Points on a hilly landscape, in no order, each with its height.
A ball rolls from a point to the lowest of its 2 nearest points, and stops where none of them is lower. Distance is the straight distance between rows; heights are no part of it.
j_542: |   0 |   3 |  14 |   1 |  18 |   6 |   3 |  17 |  -3 | -11 |  18 | -10 |  10 |  -4 |  -5 | -21 | -16 |  12 |   3 | -12 |  -6 | -15 |  10 |  -1 |  -3 | -26 |  height 3.32
j_39: | -13 |  20 | -29 |   0 |   0 |   9 |  -9 |  -8 | -12 | -37 |  20 | -22 | -15 |   6 |  -5 |  -8 |   3 |  18 | -22 | -11 |   6 | -19 |   8 |   5 | -12 | -10 |  height 6.19
j_409: |   5 |   6 |  -2 |  10 |  -6 |  -5 |  12 |  -6 |   1 |   3 |   0 |  -8 |   3 |   1 |   6 |   3 |  18 |   3 |  10 |  -3 |  20 |  12 | -12 |  -2 |   2 |  10 |  height 3.30
j_354: |  -2 | -20 | -25 | -19 | -18 | -21 | -37 | -10 |   2 | -12 | -10 |  -1 | -25 |  -6 |  -5 |  12 |   5 |   5 | -15 |   6 |  -2 |  -5 |  16 |  14 |   3 |   0 |  height 4.24
j_170: |  -7 |  -9 |  -1 |   4 | -25 |   7 |   3 |   3 |  -1 |  32 |   8 |  17 |  -3 | -35 | -10 |  23 | -20 | -16 |  19 |  -8 | -18 |   7 |  -6 | -19 |   7 |  27 |  height 2.75
j_372: |  -8 |  12 |  -1 |   4 |  -5 |  11 |  -3 | -16 |   1 |   4 | -17 |   3 |   5 |   9 |  10 |   2 |  -9 |  -7 | -22 |  16 | -10 |  10 |   0 |  -4 | -20 |   5 |  height 2.01
j_253: |  -6 |  10 |  -4 |  26 |   1 |  25 |  34 |  -4 |  11 |   9 |   4 |  12 |   9 |  -8 | -13 |  -2 |   3 | -18 |   0 | -14 | -28 |   7 | -13 | -14 |   2 |  18 |  height 2.85
j_367: |  -2 |   7 |  17 |  -7 |  23 |  -3 |   7 |   1 |  -3 |  -7 |   3 |  -3 |  14 |  24 |   5 | -12 |  -7 |   1 |  -4 |   7 |   7 | -10 |   3 |  11 |  -2 | -32 |  height 2.78
j_103: |   5 | -20 |  -5 |  -8 |  -1 | -16 | -11 | -19 |   4 |   2 |  -6 | -12 |  -8 |   3 |   2 |   4 |   1 |  -3 |   1 |   9 |   9 |   9 |  -6 |   4 |   1 |  -6 |  height 3.44
j_591: |   4 | -19 |  -1 |   1 |   9 |  -2 |   3 |  -8 |  -7 |   8 |   5 | -35 |  20 |  -8 |  -1 | -13 | -33 |  -8 |   4 |  -2 | -11 |   6 |  10 | -14 | -15 | -25 |  height 1.76
j_91: |  11 | -13 |  -7 | -17 | -28 |  -5 | -14 |  -3 |  -3 |   5 |  -9 | -14 | -18 |   2 |   3 |   4 | -12 |   6 |   0 |  19 |  18 |  13 |   3 |   4 |  -6 |  -1 |  height 7.48
j_13: |  -1 | -10 |  -1 |   6 |   5 |   8 |   5 | -13 |  -5 |  14 |  10 | -15 |  26 | -15 |  -2 |  14 | -14 | -10 |  15 | -23 | -12 |  -1 |  -4 |  -6 | -10 |   1 |  height 1.54
j_161: |   6 |  -2 |  12 |  11 |   8 |   2 |  21 |   6 |   1 |   3 |   7 |  -9 |  19 |   1 |   4 | -14 |  -4 |  -4 |  10 |  -2 |   5 |   6 |  -6 |  -9 |   4 |  -5 |  height 2.25
j_247: |  -1 |   7 | -25 |  25 | -11 |  10 |   6 | -22 |   2 | -19 |  -2 |  -8 | -13 |   5 |   2 |  -2 |  20 |   4 | -15 |  -3 |   8 |   8 |  -9 |  -9 |   5 |  25 |  height 1.78
j_168: |  11 |  -9 |  10 |   7 |  -6 | -15 |  18 |  13 |   3 |  11 |  -2 |   3 |  -4 |  -7 |   0 | -10 |   5 |   2 |  21 |  13 |  18 |  19 |  -8 | -17 |  18 |   8 |  height 2.94
j_511: |  -3 |  -8 | -10 |  -7 |  -3 |   3 |  -5 |  -3 |  -3 | -23 |   1 |   2 | -17 |  -4 | -12 | -20 |  -5 |   6 | -23 |  13 | -10 |  -2 |  14 |  -4 |   6 |   0 |  height 5.89
j_61: |   1 |  28 |   0 |  -5 | -13 |   6 |  -5 |   9 |   1 |  -1 | -10 |  22 |  -5 |  14 |  15 |   6 |  10 |   8 | -12 |  17 |   8 |  -4 |  -6 |  10 |  -3 |   8 |  height 1.35
j_973: |  17 | -15 |  -7 |  -4 |  -5 | -13 |   7 |   1 |  -7 | -11 |  15 | -29 |  -4 |   9 |   2 |  -6 | -10 |  11 |   8 |   7 |  33 |  15 |   1 |  -8 |   2 |  -7 |  height 5.74
j_831: |  23 | -10 |   2 | -15 | -21 | -15 |   6 |  16 | -13 |  13 |  -5 | -26 |  -6 |  -7 |   2 |   3 |  -6 |  13 |  27 |   6 |  30 |  15 |   2 | -11 |  -2 |   0 |  height 4.56
j_336: |   0 |  -5 |   8 |   0 |   9 | -12 |   1 | -11 |   5 |   5 | -10 |   0 |   3 |  14 |   9 |   5 |   8 |  -8 |   0 |  10 |  10 |  14 |  -5 |  10 |   4 |  -8 |  height 3.19
j_452: | -12 |  13 |  -3 | -16 |   7 |  11 |  -8 |   2 | -11 | -23 |   6 |  13 | -13 |   7 |  -7 | -15 |  -2 |  10 | -19 |   9 | -11 | -32 |  21 |  10 |  -5 | -15 |  height 6.54
j_941: |   4 |   4 |   6 |  15 |   6 |   2 |  13 |  -1 |   4 |  -9 |   4 |   2 |  -6 |  10 |  -1 | -14 |  15 |   2 |  -2 |   2 |   6 |   6 | -13 |  -2 |  13 |   8 |  height 2.86
j_230: |  10 |  -8 |   3 |  18 |  -6 |  -5 |  31 |   2 |  -2 |   8 |   2 | -14 |   4 |  -2 |  -3 | -16 |   3 |  -6 |   9 |  15 |  10 |  28 | -10 | -25 |  11 |   8 |  height 2.95
j_441: |   1 | -13 | -21 | -11 |  -6 | -20 | -25 |   3 |   6 | -18 |   6 |  -7 | -27 | -10 |  -8 |  -1 |   5 |   9 |  -2 |   0 |   7 |  -9 |   9 |   7 |  12 |  -7 |  height 4.70
j_606: |  -3 |  -3 |  -3 |   5 |   3 |   3 |  13 | -17 |  -4 |  20 |  15 | -17 |  31 | -20 |  -2 |  32 |   5 |  -8 |  26 | -31 |   4 |   7 |  -5 |  -3 |  -4 |  14 |  height 1.20
j_918: |  -1 |   7 |   6 |  13 |  13 |   5 |  12 |  24 |  10 | -18 |   9 |  25 | -24 |  -6 | -16 | -19 |  26 |   7 |  -3 | -13 | -10 | -15 |  -3 |   1 |  29 |  10 |  height 6.99
j_65: |  -6 | -34 |  12 |  -8 |   8 | -14 | -10 |  10 |   7 |  12 | -11 |  19 | -12 |  -8 |  -9 |  -2 |  -7 | -15 |   5 |  12 | -17 |  12 |   3 |  -5 |  14 |   3 |  height 0.85
j_537: |   0 |  -1 | -13 | -12 | -14 |   8 | -17 |  -5 |  -6 |  -9 |   1 | -17 |  -9 |   8 |   2 |  -7 | -17 |   6 | -16 |  18 |  10 |   5 |  10 |  -1 | -14 | -14 |  height 7.07
j_512: |  -6 | -19 |   3 |  -5 |  10 | -18 | -13 |   5 |   9 |   0 | -15 |  24 | -10 |  -4 |  -3 |   9 |   9 |  -7 |   4 |   3 | -12 |  -1 |   6 |  10 |  14 |   2 |  height 1.34
j_795: |   6 |  -2 |  -1 |  -8 |   5 | -22 |  -7 |   6 |  11 |  12 |   2 |   2 |   2 |  10 |  10 |  19 |  19 |  -3 |  21 |   4 |  20 |  -9 |  -8 |  20 |   6 | -13 |  height 7.44
j_352: | -11 |  -1 |   2 |  -1 |   2 |   2 |  -5 |  -6 |  -1 |  -2 | -16 |  15 |  -2 |  11 |   3 |  -3 |   4 |  -9 | -17 |  11 | -16 |   0 |   8 |   2 |   0 |   4 |  height 1.68
j_369: |  -2 |  14 |   5 |   3 |   8 |  10 |   1 |   9 |   2 | -14 |   0 |  16 |  -5 |   3 |  -2 | -10 |  11 |   9 | -10 | -14 | -14 | -21 |   3 |   3 |   7 |   0 |  height 6.72
j_407: |  -7 |   2 | -15 |  21 | -10 |  12 |   8 | -25 |   5 |  -7 | -12 |  -3 |  -2 |   1 |  -1 |   0 |   7 |  -4 | -21 |  -1 | -10 |  17 | -10 | -13 |   0 |  22 |  height 2.41
j_720: | -11 |  13 |  -8 |  26 |  -4 |  17 |  22 | -12 |   7 |   4 |  -7 |  10 |   8 |   1 |  -3 |   3 |  17 | -11 |  -5 | -10 | -14 |  15 | -17 | -10 |   4 |  25 |  height 2.80
j_681: | -17 | -10 |   6 |  -6 |   2 | -23 | -16 |  -6 |  12 |  21 | -20 |  38 |  -5 |   1 |   4 |  29 |  11 | -21 |   5 |  14 | -10 |   7 |  -2 |  15 |   6 |   9 |  height 0.76
j_108: |  -4 |   8 | -18 |  19 |   1 |  11 |   2 | -18 |  -2 | -17 |   4 | -16 |  -2 |   4 |   1 |  -4 |  15 |   6 |  -8 | -19 |  -4 |  -3 |  -5 |  -3 |   3 |   5 |  height 0.97
j_316: |  -6 |  -6 |  -5 |  -5 |  -2 | -26 |  -9 |  -9 |  11 |  20 | -15 |  22 |   1 |  11 |  10 |  25 |  26 | -14 |   7 |  16 |   5 |   9 |  -7 |  20 |  10 |   5 |  height 1.19
j_189: |  -1 | -16 |  15 |  -1 |  11 |  -5 |   0 |  24 |  11 |  -8 |   2 |  18 | -19 | -13 | -13 | -21 |  -4 |  -4 |   3 |   9 | -11 |   3 |   3 |  -8 |  25 |   0 |  height 2.19
j_415: |  -1 |  15 |  22 | -12 |  25 |  -4 |  11 |   9 |   3 |  -4 |  -3 |  18 |   4 |  27 |   7 |  -9 |   3 |  -8 | -10 |  18 |   1 | -13 |   2 |  17 |  -1 | -21 |  height 2.90
j_414: | -15 |   2 | -28 |   4 |  -7 |   9 | -10 | -13 | -12 | -35 |  10 | -14 | -22 |  -4 | -15 | -13 |  -6 |  14 | -26 |  -7 |  -9 | -14 |  13 |  -6 |  -4 |  -2 |  height 5.92
j_576: |   8 |  14 |   4 |  -5 | -13 |  22 |  -6 |  14 |   1 |  -8 |  -1 |  -1 |  -6 |   1 |   1 | -20 | -21 |   8 | -13 |  15 |  -2 |  -1 |   7 | -14 |  -7 |   3 |  height 6.78
j_6: |   2 | -13 |  11 |   4 |  19 |  -3 |   7 |   2 |   6 | -13 |  -1 |   9 | -10 |   0 |  -6 | -17 |   4 |  -3 |  -4 |   3 |  -2 |   1 |  -2 |  -5 |  19 |  -1 |  height 2.53
j_545: |   1 | -21 |  -2 |   3 | -17 |   1 |  -6 |  -3 |   5 |   5 |  -8 |   0 | -13 | -18 |  -8 |  -5 | -10 |  -9 |  -1 |  10 |  -7 |  22 |  -3 | -16 |   7 |  13 |  height 4.20
j_252: |   9 | -23 |  -2 |  15 |   2 | -10 |  20 |  -9 |  -5 |   9 |   2 | -25 |  11 |  -2 |  -5 | -22 | -15 | -13 |  -1 |  16 |  -2 |  30 |  -6 | -27 |   3 |   3 |  height 2.02
j_216: | -14 |  19 |   8 |  -9 |  16 |  15 |   3 |  -6 |  -8 | -10 |  -1 |   8 |   6 |  13 |   1 | -15 |  -8 |   2 | -20 |   1 | -19 | -21 |  13 |   7 | -14 | -18 |  height 6.60
j_942: | -17 |  21 | -19 | -11 |   5 |   2 |  -5 |   5 | -15 | -37 |  19 |  -1 | -24 |   9 | -11 | -12 |   8 |  14 | -20 |  -1 |   3 | -33 |  18 |   6 |  -2 |  -9 |  height 6.41
j_380: |  13 |   6 |  13 | -25 | -12 |  -9 |  -6 |  34 |   3 |   2 |   3 |  13 | -19 |  13 |   5 |  -5 |  -1 |   6 |   9 |  21 |  26 |   0 |  -2 |  14 |  11 |  -7 |  height 1.55
j_307: |  -9 |   9 | -13 |  20 |  -1 |  14 |  -3 | -24 |  -1 |  -4 |   1 | -19 |  16 |  -5 |   0 |  18 |  12 |   3 |  -2 | -25 |  -2 |   0 |  -4 |  -1 | -12 |   9 |  height 0.45
j_654: |  -4 | -13 |  -1 |   4 | -23 |   0 |  -6 |   4 |   5 |  17 |  -9 |  20 | -11 | -25 |  -5 |   8 | -11 |  -7 |   8 |  -2 | -18 |  18 |  -6 | -12 |   4 |  19 |  height 3.65
j_324: |  -2 |  11 |  15 |   2 |  14 |  -4 |   9 |  -1 |   5 |   6 | -10 |   8 |  12 |  27 |  10 |  -5 |   3 |  -7 | -10 |  24 |   3 |   6 |  -6 |   5 |  -4 | -12 |  height 3.03
j_549: |  -9 |  -5 |  17 | -20 |   3 | -20 | -14 |   9 |   5 |  27 | -20 |  35 |  -1 |  11 |  10 |  27 |   3 | -15 |   1 |  20 |  -3 |   3 |  -2 |  20 |  -1 |  -5 |  height 1.21
j_209: |  -1 | -36 | -16 | -12 |  -4 | -22 | -29 | -19 |   4 |   0 |  -9 |  -8 | -16 |  -3 |  -4 |   7 |  -3 |  -2 |  -5 |   8 |   2 |   6 |   8 |  11 |  -3 | -13 |  height 3.77
j_903: |  21 |  10 |  14 |  -9 | -15 |  -7 |   7 |  41 |   0 |   1 |  -1 |   9 | -20 |   1 |   1 | -13 |   1 |  17 |  17 |  14 |  32 |   7 |  -2 |   0 |  13 |   1 |  height 2.08
j_400: |  -2 |  13 |   0 |  -1 |  -7 |  16 |  -5 |  20 |   4 | -14 |  -6 |  33 | -13 |  -9 |  -1 |  -2 |  15 |  12 |  -9 | -11 | -23 | -24 |   7 |   4 |   5 |  15 |  height 6.79
j_679: |  -9 |   7 |   4 |   7 |   9 |   7 |  -4 | -21 |   1 |   5 |  -7 |  -1 |  22 |  10 |   7 |  19 |   6 | -14 |  -5 |  -5 |  -8 |   2 |   1 |   7 | -13 |   2 |  height 1.12
j_843: |  -9 |   1 | -16 |  11 | -15 |   5 |  -2 | -35 |   0 |  10 | -16 |  -5 |   6 |   0 |   5 |  12 |   2 |  -9 | -10 |   7 |  -3 |  23 |  -8 | -11 |  -8 |  22 |  height 2.35
j_535: |   2 |   9 |   0 |   9 |  -3 |  14 |   9 |  -4 |   2 |   6 |  -1 |  -2 |  15 |  -8 |   3 |   0 |  -5 |   0 |   4 |  -9 |  -8 |   3 | -13 |  -8 |  -2 |   6 |  height 1.82
j_155: |  10 |  11 |   3 |  -2 |  -7 |   6 |   1 |  19 |  -6 | -17 |  17 |  -6 |  -8 |  -1 |  -3 | -17 |  -6 |  19 |   2 |   0 |  21 |  -9 |   2 |  -3 |   5 |  -5 |  height 6.35
j_491: |   1 |  -7 | -29 |  -8 | -14 |  -4 | -20 |  -5 |   0 | -28 |  13 | -14 | -31 |  -1 |  -7 |  -5 |   0 |  12 | -20 |   6 |  18 |  -2 |   9 |   1 |   4 |   1 |  height 5.19
j_869: |  -8 | -12 |  11 |  -6 | -13 |   6 |  -8 |  -4 |  -3 |  30 |   3 |  23 |   5 | -27 |  -6 |  20 | -26 | -20 |  10 |  -8 | -29 |   3 |  -8 | -12 |  -5 |  19 |  height 1.80
j_505: |  13 |  -4 |   4 |   0 | -16 |  -4 |   8 |  -2 |  -5 |  12 |  -8 | -15 |   0 |  -4 |   9 |  -1 |  -3 |   6 |  12 |   6 |  20 |  17 |  -8 |  -5 |  -1 |   5 |  height 3.79
j_919: |  14 |  23 |  10 |   0 |  -9 |   4 |   7 |  31 |   5 |  -8 |   6 |  11 | -18 |   8 |   8 |  -9 |  15 |  20 |   9 |   7 |  25 |  -6 |  -8 |   4 |  13 |   9 |  height 0.48
j_975: |  -1 |  -5 |   5 |  -2 |   9 |  -6 |  17 | -18 |  -5 |  25 |  11 | -19 |  41 |  -8 |  11 |  22 |   4 |  -8 |  27 | -13 |  12 |  12 |  -4 |  -2 |  -5 |   1 |  height 1.47
j_144: |  -2 |   1 |  14 |  -1 |  13 |  -4 |  -3 |   4 |   0 |  15 |   9 |   3 |  20 | -14 |   3 |  24 |   5 |  -2 |  26 | -23 |   1 |  -9 |  -3 |  11 |   1 |   2 |  height 7.31
j_325: |   5 |   2 |  10 | -13 |  10 |   4 |  -5 |  15 |  -4 |   6 |   6 |  -5 |  14 |   1 |   5 |  -5 | -20 |   9 |   4 |  -2 |  -1 |  -9 |   8 |   8 | -15 | -25 |  height 3.10
j_489: |   3 |  15 |   0 |  25 |  -8 |  25 |  32 |   4 |   2 |   4 |   8 |  -6 |  10 |  -5 |  -6 |  -4 |   8 |  -5 |   7 | -14 |  -6 |   6 | -16 | -17 |   5 |  11 |  height 2.38
j_411: |  -3 |   5 |  -3 |  -6 |  -2 |  14 |  -9 |   2 |  -7 | -15 |   7 | -17 |  -3 |   3 |  -7 | -21 | -25 |   4 | -17 |   9 |  -5 |  -4 |  12 |  -6 | -12 | -12 |  height 6.94
j_499: |   7 |  23 |   6 | -21 | -12 |  10 | -14 |   9 |   0 |   7 |  -9 |   8 |  -2 |  24 |  14 |   0 |  -6 |   4 | -19 |  25 |  12 |   1 |  -2 |  15 | -13 |  -6 |  height 1.99
j_225: |  -4 |   8 | -11 |  18 |  -1 |  17 |   8 | -20 |   0 |  10 |  13 | -10 |  27 | -14 |  -2 |  27 |  14 |  -8 |  10 | -36 | -10 |   0 | -10 |  -3 |  -9 |  18 |  height 0.84
j_345: | -11 |  -2 | -14 |  -1 |   9 |  -4 |  -8 | -36 |  -7 |  -7 |  -2 | -27 |  15 |  13 |   5 |   5 |  -7 |  -3 | -12 |  -3 |  -1 |   3 |   1 |   7 | -21 | -20 |  height 1.17
j_686: |   1 |  -8 |   7 |  -9 |  11 |  -6 |   9 | -12 | -12 |  25 |  13 | -25 |  43 |  -7 |  12 |  20 | -17 |  -3 |  20 | -14 |  11 |   5 |  -2 |   0 | -20 | -17 |  height 1.70
j_194: |   5 |   2 |  15 |   4 |  26 |  -3 |  19 |   6 |  -7 |  -4 |  11 | -18 |  23 |  19 |   1 | -22 |  -9 |  -2 |   4 |   3 |   5 |  -2 |   1 |  -3 |  -4 | -22 |  height 2.58
j_515: |  -6 |   8 | -14 |  11 |  22 |  -9 |   4 |   2 |   0 | -14 |   3 |  12 | -14 |   1 |  -9 |  -2 |  38 |  12 |   3 | -31 |  -9 | -38 |  10 |  13 |  16 |   3 |  height 7.13
j_676: |  -7 |  11 |  16 |   4 |  19 |   2 |   1 |  14 |   6 |   7 |  -4 |  18 |  17 |  -7 |   2 |  16 |  18 |  -4 |  16 | -27 | -14 | -21 |  -2 |  12 |  -2 |   2 |  height 7.26
j_588: |  -7 | -19 |   6 |   1 |   7 | -16 |  -6 |   5 |  10 |  15 |  -5 |  19 |  -6 | -22 |  -6 |  14 |  11 | -10 |  18 | -11 | -11 |   6 |  -5 |   0 |  13 |  11 |  height 1.79
j_87: |  -4 |  -2 |   0 |  -4 |   9 |   9 |   2 |  14 |   1 | -29 |   9 |  12 | -27 |  -1 | -17 | -25 |   1 |   4 | -16 |   8 |  -8 | -14 |  12 | -10 |  17 |   5 |  height 6.07
j_880: |   7 |  -3 | -15 | -20 | -27 |  -3 | -26 |  -9 |  -7 |   1 |  -8 | -21 |  -5 |   8 |   5 |  10 | -20 |   9 | -12 |   9 |  12 |   5 |   5 |  10 | -24 |  -8 |  height 7.25
j_145: |  -4 |  -7 | -17 |   1 |  -1 | -26 | -15 | -24 |   9 |  13 | -12 |  -2 |   1 |  16 |  10 |  25 |  22 | -16 |   0 |  10 |   9 |   3 |  -5 |  16 |   2 |  -2 |  height 1.52
j_376: |  11 |  27 |  16 | -19 |  -9 |  14 |   1 |  17 |  -5 |  10 |   0 |   2 |   8 |  21 |  12 |  -6 | -16 |  10 |  -5 |  15 |  20 |  -9 |   0 |  13 | -17 | -14 |  height 2.47
j_951: |  16 |  17 |  13 |   0 |  -8 |  17 |  10 |  27 |  -6 |  -5 |   4 |   3 |  -5 |   2 |   4 | -20 | -13 |  11 |   1 |  12 |  10 |   1 |   1 | -12 |   4 |   3 |  height 6.59
j_555: | -12 |  -3 |  16 |   0 |   0 |   6 |  -4 |   2 |   3 |  16 |  -6 |  30 |   7 |  -9 |  -2 |  16 | -14 | -16 |   0 |  -7 | -31 |  -6 |   0 |  -6 |  -1 |  15 |  height 1.07
j_200: |  -7 |  -5 |  15 |   1 |  11 |   1 |   0 |   0 |   5 |   4 |  -8 |  16 |  11 |  -4 |   0 |   3 |  -3 |  -8 |   0 |  -3 | -18 |  -1 |   0 |   1 |   2 |   4 |  height 1.41
j_242: |   8 |  16 |  20 | -19 |  -5 |  18 |  -5 |  18 |  -7 |  17 |  -2 |   1 |  14 |   4 |  14 |   6 | -25 |  11 |   9 |   2 |  11 |  -8 |   3 |  10 | -23 | -17 |  height 2.83
j_714: | -13 |  12 |  -8 |  15 |  18 |   2 |   1 |  -7 |  -1 |  -8 |  -2 |  10 |   4 |   2 |  -7 |  12 |  33 |   0 |  -4 | -37 | -18 | -35 |  11 |  12 |   1 |   8 |  height 7.18
j_284: |   7 | -14 |  -5 |  12 |   0 |   1 |  11 | -13 |  -2 |   3 |   2 | -32 |  15 |  -1 |  -3 | -23 | -29 | -13 | -11 |  12 | -11 |  19 |   5 | -21 | -11 | -10 |  height 1.05
j_12: |  23 | -25 |  -1 |  -3 |  -7 | -27 |  11 |   5 |  -9 |   3 |   2 | -34 |  -5 |   0 |  -1 |  -2 |  -3 |   9 |  18 |  11 |  31 |  26 |   0 | -15 |   8 |   0 |  height 5.27
j_870: |   6 | -28 |  13 |  -1 |   3 | -12 |  -2 |  20 |   8 |  12 |  -6 |   9 | -18 | -12 | -13 | -21 | -16 |  -9 |   7 |  19 |  -4 |  18 |   5 | -15 |  19 |   5 |  height 1.58
j_202: |  -5 |  14 |  -2 |   6 |  13 |  11 |  -6 |  12 |   0 |  -1 |   1 |  20 |   7 |  -9 |  -1 |  17 |  19 |   9 |   8 | -43 | -19 | -37 |   6 |  14 |   2 |   6 |  height 7.22
j_871: |   8 |  -3 |   5 | -14 |   2 | -15 | -10 |   5 |   1 |  21 |   1 |   2 |  10 |  -7 |   9 |  29 |   2 |  -1 |  28 | -10 |  15 |  -6 |  -6 |  19 |  -1 |  -2 |  height 7.37
j_203: |  -4 |   3 |  11 | -13 |  25 |  -2 |  -2 |  15 |  -3 |  -5 |  13 |  -9 |  17 |  -8 |  -7 |  -4 | -14 |  10 |  17 | -26 | -10 | -27 |   5 |  11 |  -9 | -33 |  height 3.50
j_655: |  -5 |   2 |  -6 |   6 |   4 |  10 |  -1 | -32 |  -8 |   3 |  -1 | -19 |  28 |   4 |   6 |  16 | -10 |  -7 |  -5 |  -8 |  -1 |   4 |  -3 |   1 | -24 |  -7 |  height 0.87
j_920: |  13 |  -8 |  -4 |  -9 |   2 | -11 |  -4 |  11 |   2 | -18 |  20 | -13 | -15 |   3 |  -4 | -14 |  -1 |  12 |   5 |   2 |  28 |  -2 |   5 |   2 |   6 | -13 |  height 6.10
j_129: |   4 |   9 |   3 |  -9 | -13 |  -8 |  -8 |  18 |   7 |   2 |  -7 |  20 | -18 |  14 |   7 |   0 |   8 |   3 |  -5 |  29 |  14 |   5 |  -7 |  10 |   6 |   1 |  height 0.43
j_243: |   7 |  -6 |   0 |   7 |   4 |  10 |  12 | -11 |  -3 |   4 |  11 | -28 |  30 |  -8 |  -1 |  -3 | -22 |  -7 |   6 | -15 | -14 |   5 |  -2 | -13 | -17 | -15 |  height 1.87
j_269: |   6 | -11 |   7 |   9 |   2 |  -7 |   8 |  15 |   7 |   8 |  -1 |   9 |   2 | -16 |  -9 |  -3 |   5 |  -4 |  20 |  -8 |   2 |   8 |  -9 |  -7 |  14 |   7 |  height 2.29
j_261: |   8 | -11 |  -2 |  -2 |  -4 |   3 |   5 | -19 | -16 |  23 |   3 | -31 |  27 |  -9 |  10 |  15 | -24 |  -4 |  13 |  -6 |   4 |  14 |  -2 |  -8 | -19 |  -7 |  height 2.04
j_652: |  -3 |   2 | -13 |   6 | -10 |  -7 | -10 | -30 |   4 |   9 | -17 |  -4 |   4 |   9 |  13 |  20 |  12 |  -9 |  -9 |  15 |  12 |  15 |  -8 |   9 | -11 |  11 |  height 1.91
j_734: |  -6 |  29 |   0 |   5 | -15 |  15 |   0 |  -5 |   0 |   4 | -18 |  15 |   7 |  12 |  13 |   8 |   3 |   4 | -16 |   9 |  -7 |   4 |  -4 |   7 | -16 |  14 |  height 1.89
j_523: |  -4 |  14 |   6 |   7 |  11 |  10 |   7 |   0 |  -4 | -11 |   1 |  -2 |   4 |  14 |   5 |  -7 |   3 |   6 | -11 |  -4 |  -2 | -10 |   3 |   6 |  -6 |  -6 |  height 6.66
j_475: |  -2 |  -2 |  -1 |   5 |  18 | -10 |   0 |  10 |   5 | -20 |   5 |  19 | -27 |   1 | -14 | -14 |  32 |   6 |  -5 | -12 |  -9 | -25 |  11 |   5 |  25 |   4 |  height 7.06
j_114: |  -6 |  -3 | -26 |   2 |  -9 |   1 | -14 | -17 |  -3 | -31 |   2 |  -3 | -31 |  -1 | -11 |  -8 |   8 |   9 | -29 |   6 |  -6 |  -2 |  11 |  -4 |   6 |   8 |  height 5.62
j_19: |   0 |   4 |   7 |   2 |   2 |  11 |   3 |  31 |   7 |  -9 |   6 |  29 | -14 | -20 |  -7 | -13 |  11 |   7 |  10 | -19 | -16 | -17 |   0 |   1 |  17 |  14 |  height 6.90

Call two points neighbours if one is among the 2 nearest of the other. Go from one point of each pair to the other, from neighbour to neighbour, staying as low as possible. Name the highest point that can't be avoided.
j_65, j_284 => j_230
j_555, j_129 => j_372
j_284, j_307 => j_243
j_535, j_284 => j_253
j_919, j_555 => j_903
j_284, j_681 => j_407
